Each row is a point on a tangle of strands that fork and nearly touch. The rows are in no order.
Points whose rows are less than 74 apart are linked; no others are. Some points are linked to none.
bak: [  6 -32  -3  23 -11   9 -17  -5   2   0 -30  35  -7  19  -5  11 -34   0
  16   2 -30   9   4  15 -32  31  26 -18  15]
tel: [ 31  15  15 -34  -1   3  36 -46   2   9   0 -25 -11 -16   2 -16  51   1
  -7 -26   4 -65 -12 -12  12   3 -11  -5  -6]
moz: [ 13  35  -1 -27  31  11  28 -18  -9   3  30 -36  21 -27  28 -23  59  -7
 -22 -12  13 -35 -26 -11  34  -8  -6  16   9]
gokop: [-26  12 -30  -2  -5  13 -42  33 -19 -17   4  37  19 -35  -4  20   1  25
 -12  36  26  23  18 -28 -18  -8   5  -2 -35]
puna: [  8   0 -10 -26 -16  23   9 -38  19  -1 -16  15 -21 -48 -18  19  56  32
 -15 -26  -8 -59  -4 -24 -36  20  32 -44 -10]
dizi: [ -3  12 -15  -7   1  39 -26  11 -16 -23  -4  18  24 -14  21 -23  11  -8
  15  50 -12  16  -8 -33   5   2  21  11 -14]
rir: [ 18  -6  32 -37 -19  -9  37 -37  11  16 -25  -2 -19  20 -11 -21  11   5
  -2 -42   0 -55  11 -11  -5  10 -20  -5 -16]
Zilev: [ 15  14   1  27  18   8 -15  28 -15 -16  -8 -21   8  57  12 -24 -30 -34
  34  42  -8  44   0  -1  26 -18 -15  43 -12]
dom: [ 13  -4  39  12  -6 -23  18  -1  19  18   1 -17  -3  53  -7 -12 -31 -21
  11 -21 -12   6   0  26  38  -1 -21  16  19]
zon: [  3 -15 -19  46   4  25 -22  16   3  -8  -2  25   5  -3  10   6  -8  -6
  17  34 -26  38  -5  14 -12  12  33 -10  -1]
pemoz: [-13  30  -2 -19  -3   5 -31  26 -31 -15  17  -2  35  -8  17 -20  -6   0
   6  28  35  16   9 -37   7 -23 -24  47 -25]
dize: [ 12  11 -11  24  16  12 -29  30 -21 -24  -2 -12   9  40  17  -9 -30 -21
  30  48   1  56   0  -2  12 -17  -4  30 -16]
mipud: [-15   5 -10   2  15 -25  25   4  24  16  27 -21 -12 -47   0  32  22   8
 -37 -35  23  -6 -12  17   3  -8   2 -25  16]
pusug: [-15  39 -13 -36 -18   6 -32  10 -39 -10   7  15  33 -34  16 -14  -5  13
  -2  24  43  -4  21 -54  -9  -4 -30  32 -20]
poso: [-36  35 -12 -19  14  -6  -5  23  -9  -2  37   1  20 -43   7   7  35  16
 -36  -8  37   8  -1  -9   3 -26  -8  13 -11]
Luv: [-30  -2 -23  -6  -3 -24  12   8  17   8  24 -10  -5 -66 -12  42  26  23
 -41 -23  29  -7  -9   9 -25  -9  -1 -40   4]
Fenis: [  7  -9 -25  58  20  44 -25   1  13  -4  -8  28  10  -7  18  -1  -7 -14
  28  45 -56  41 -17  14  -4  18  52 -19  14]
Povut: [ -6 -25 -19  42 -16   8 -27   9  -2  -2  -6  33  -1   3  -6  20 -24  -3
  20  19 -24  28  -1  23 -28  21  29 -13  11]
suma: [ -1 -31   9 -18 -29 -17  19 -17  22  14 -21   6 -20   6 -22  19  -9  17
  -6 -43  -7 -33  12  -3 -27  29  -2 -32   8]
gufib: [-19   2  -8  36  47 -13   7  14  11  18  47 -12   4 -20  25  12 -14 -17
 -12   5 -11  43 -15  51  19 -14  12  -2  30]
Kiz: [-24  17  -2   9  28 -47  10  33  -4  13  46 -26  -6 -21  22  20 -10  -7
 -29 -18  35  44   5  43  23 -33 -24   4  13]
lavot: [  3   4   3   4 -12 -19   6  12 -14  -5   2 -14  -5  19  -8 -11 -13 -10
  -2  -6  18  16  14  -2  18 -21 -30  26 -23]
nolu: [ 20  -6  12 -18 -33  17  -8 -18 -24 -20 -44  19 -10  27 -13 -29 -10   3
  31  14  -8 -11  18 -53 -24   7  -6   2 -26]
sabe: [  5  11 -29  28  57  27  19  -1  35  17  33 -12  -3 -57  20  15  37  -3
 -13 -16 -15  -2 -40  25  21  -7  53 -29  40]
zure: [ 14  -3  -8 -18  -6  55  -5 -44   6 -11 -37  33  -2 -15   9 -24  40   6
  23  26 -41 -30 -16 -39 -23  28  46 -35 -12]
Kem: [  6   2 -19  -6   2  19  16 -32  24   2  -4   7 -17 -61 -10  31  57  27
 -16 -26  -6 -46 -20 -10 -20  10  40 -37   5]
nal: [  4   3 -28  48  33  52 -16  -2  20  -5  -6  17  13 -14  21 -12  22 -16
  21  41 -62  34 -26   9  11  12  48 -25  13]
nebog: [ 12  38   4 -18  40  14  20 -21 -10  -3  16 -36  28 -13  35 -41  49 -17
  -5   8 -15 -30 -28 -19  42  -3 -10  18  16]
pulon: [ 18   5  28 -13   5  -2  33 -29  37  22  -3 -26  -5  12  -2 -13  14 -12
  -2 -35 -12 -42 -11  14  36  -1 -14  -4   7]
tozu: [  6  15   0  -6  26  -1  33 -13  21  17  21 -27  -5 -36   5  15  40  -5
 -28 -36  14 -26 -19  17  26 -14   1  -4   9]
gimom: [ -7 -18   2  -7 -31 -21   9  -3  12   8 -14   4 -13   3 -20  20  -4  10
  -7 -35   9 -12  15   0 -19  15 -18 -15  -6]
sadul: [ -8   2   7   1 -14 -30  11  15  -5   7  12 -13  -4   6  -7  11  -7  -1
 -12 -19  26  18  17   5  12 -17 -35  12 -14]
Tili: [ -3   3 -22   1  -4  41 -31   4  -5 -18  -6  30  10 -19   6  -5  13   9
   6  39 -11  15  -3 -32  -8   4  27  -4 -20]
nako: [  8   9  10  30  22  -8   9  14  11  11  23 -17  12  17  13 -10 -13 -22
   0   3 -16  30 -10  31  41  -9  -8  12   9]
buno: [  0 -16   7  24 -23 -32  -7  11  -6   2  -4   7  -8  23 -20  23 -42  -9
   7  -6   4  19  11  28 -12   9 -10  10  13]
pige: [-11 -29   4 -38 -46 -24  21 -13  18  12 -32   8 -22 -18 -34  26  11  31
 -14 -55  15 -49  14 -11 -48  25 -14 -47  -9]
dufu: [ 10 -11   1 -30 -37  18  -3 -24 -14 -10 -34  24 -10   8  -9 -27  12   7
  16  10  -8 -27  16 -48 -26  13  -1  -7 -27]
sovi: [ 16 -11   3 -15 -40   3 -24 -11 -31 -24 -47  16 -17  43 -19 -20 -34   5
  37  18  13   1  25 -52 -32  -6 -20  17 -28]
bov: [ 15  14  12  26  21  -6   4  18  -4   1   4 -22  13  42  10 -27 -19 -34
  20  19 -20  26  -2  16  47 -13 -21  31  -6]
rer: [ 16  10   5 -17   5   4  30 -32  16  13   5 -20  -7 -17   2  -4  38  -2
 -16 -32   2 -42 -16   2  23  -3  -4  -1  -2]
Nubar: [ 15 -28  15  17 -15   1 -10   0   0  -5 -38  23 -11  53 -13   1 -55   0
  25   1 -26   2   9  20 -21  28  16  -3  20]
Ger: [ -6   6  11 -32 -21 -34  33 -16   4  15   6 -27 -14 -19 -15  16  29   7
 -31 -44  33 -38  10  -4   4  -8 -39   1 -15]
Kagub: [ -4 -14  -3 -32 -34   4  20 -30  20   3 -29  11 -20 -36 -28  21  40  36
 -11 -41   5 -59   9 -23 -44  24   7 -46 -15]
mivig: [-24  15   1  36  44 -40   0  35  -7  12  54 -13  -1 -10  26  16 -26 -18
 -10   7  17  57  -5  64  25 -25  -9  12  22]
gote: [ 24   5  24 -48 -27 -10  35 -52  -7  16 -12 -13 -10   5  -9 -26  29   7
  -5 -32   9 -64   8 -25  -7   8 -31  -1 -19]
Nonep: [-26  -3 -21  24 -10 -21 -19  32  -8  -8  21  10   1 -28  -5  33 -16  17
 -10   9  21  42  15  13 -30 -10  -5 -12  -3]
rarak: [  0  -1 -26  12  13  33   5 -15  25   2   5   4  -7 -43  -1  17  36  11
  -6 -10 -20 -15 -18   2 -10  12  40 -31   4]
Lin: [ 10  33   0   0  44   7  35  -8  12  13  25 -37   9 -36  17  -1  52  -9
 -25 -25   8 -29 -30  12  41 -22  13   3  18]
Sezu: [-16  18 -26  12  11  12 -49  45 -21 -18  13  25  21  -6  12  14 -18  16
   5  38  27  49  13 -19 -10 -20   1  17 -27]
Dusem: [-20   8  -1   6   4 -34  12  23   2   7  31 -17  -4 -22   1  14   0   1
 -30 -18  25  29  10  19   6 -15 -22   0  -2]
Viven: [ 14   2   2   6 -16  -4 -10  13 -24 -18 -14 -14  -2  45  -7 -13 -27 -13
  23  14  16  19  21 -14  12 -17 -27  32 -29]
miri: [ -6  -8  10  29  18 -18   9   4  20  26  30  -7  -2   2   5   8 -20 -19
   0  -2  -8  28 -11  47  18  -5   3   1  27]
Limi: [  5   8 -23  30  45  56  -2 -12  24  -2  -2   1  11 -13  24 -19  36 -17
  12  26 -60   9 -33   5  21   1  42 -19  10]
zifa: [ 13   1   4 -10 -24  12 -29   0 -34 -35 -32  -1  -7  45  -7 -20 -38  -5
  35  36  20  20  16 -46  -8 -14 -27  36 -28]
Daf: [  2 -19  -8  -5 -31  19  -8 -20   3  -2 -28  26 -11  -2 -11  -1  11  14
   8  -7 -17 -12  10 -19 -28  19  10 -18 -17]
Vof: [ 10 -15  -5 -11 -10  41  -1 -31  16  -4 -36  27 -13  -7   0 -15  32  12
  11   5 -38 -28  -4 -26 -30  25  34 -34 -13]
dil: [ 19 -19  48   6  -4 -18  16  -6  18  16  -7 -17  -5  76  -8 -17 -45  -8
  17 -21 -28  -7   3  30  25  13  -6   6  41]
pina: [  0  29 -13 -16  13  39  -8  -3 -14 -18  10   6  26 -27  23 -31  34  -8
   1  33  -6  -1 -12 -29  11   1   4  13  -4]
sanu: [-11  28 -23 -42 -17  19 -31   0 -31 -17  -1  30  33 -43  12  -7   5  10
   0  30  38 -10  15 -55 -17   8 -16  15 -23]
Devim: [  3 -41  17   4 -26 -25  -9   5 -12 -10 -36  21 -20  57 -31  21 -76   7
  15   2  -8  -6  19  26 -35  26   8  -3  25]
Ziba: [  0 -18   0  15 -32 -38 -14  17 -15  -6 -15   2 -13  35 -32  27 -58   7
   3  -5  24  23  24  13 -29  -1 -26   9   2]
limu: [-17  37  -2 -21  27 -18   1  17 -16   0  34 -14  26 -23  27 -16  34   3
 -31 -10  34  14  -6  -8  25 -34 -20  36  -7]
Dop: [  7 -48  56   5   3 -28  14  -4  10  11   0 -24 -14  78 -16 -12 -55  -6
  15  -6 -26 -10   7  48  21  18  14   3  60]
fesa: [-23  40  -4 -19  12 -13 -12  27 -28  -8  36  -8  28 -17  21 -23   8  -1
 -15  13  41  20   4 -18  14 -38 -28  45 -20]
Fil: [  3  16  -8   0  21  21   5   3  -8  -6  11  -9  12 -13  12 -25  30  -9
  -9  13 -11   0 -10 -11  23 -10   6  12  -8]
tavip: [ -5 -63  53  -3  -3 -36   8   8   4   8  -2 -12 -27  71 -26   9 -62  -3
   7  -3 -11 -10   8  53   2  17  18   1  56]
vide: [  7  11 -14  13  34  31   7 -11  15   1   4 -10  13 -13  18 -20  33 -13
  -3  14 -33  -2 -23  -3  29  -5  21  -5   2]
kuluz: [  1 -31   6   1 -42 -42 -14  13 -17 -13 -38   9 -18  49 -39  35 -67   7
   8 -11  19   1  27  14 -44  11 -25   0   7]
kenud: [ -1  18 -21  26  15  -1 -39  43 -24 -20  13  -1  19  27  21   8 -31   4
   9  41  23  61   4   7  -5 -23 -10  34 -22]
monav: [ 10  -5  27  -4  -1 -11  22  -8  23  15  -1 -14  -1  32  -8 -13 -11 -16
   1 -24  -9  -7  -3  23  36  -1 -22   7   6]
veta: [-29  16 -30 -23 -15  20 -39  17 -25 -16  -1  39  20 -42   0  15  12  19
  -9  35  25   3  14 -47 -25   2  -1  -6 -27]
gefe: [-20 -64  49 -10 -10 -57   5  19   2  18   5 -13 -32  52 -37  30 -47   3
 -10 -18   1 -15   7  51  -7   7   5  -9  55]
kun: [ -8 -21   4  35   9 -22  -6   9   1  16  15   7  -4   4 -10  20 -34 -16
   8   6  -9  29  -5  43  -3   6   6   4  25]
lag: [ 15 -17  20 -20 -10   7  21 -32  26  16 -25   4 -12   8  -9  -9  11  12
   1 -37 -15 -41   2  -7  -7  19   1 -17  -7]

Follow the links from the first point to the second, and from the first to the third. Name the last point that the two ways share.
Luv, Kagub, dil | rer
monav, nebog, puna | rer
bov, zon, lavot | miri
Kiz, bov, zon | miri

A fork is a point with three links. Follow the links from the first point to the second and name the forks in between, in order.
pige, Lin | suma > rer > tozu
rer, gimom | suma
gokop, gufib | miri
dil, puna | rer > suma
mipud, dom | tozu > rer
gote, mipud | rer > tozu
pulon, rir | rer
gimom, monav | suma > rer

A fork is a point with three links, a tip a point with one. Leave the first point through the second and follow the links. Name the first fork or tip that comes.
vide, Fil | Tili
Fenis, zon | miri
mivig, Kiz | zure
dom, dil | gefe
pusug, pemoz | poso
tel, gote | suma
dil, dom | rer
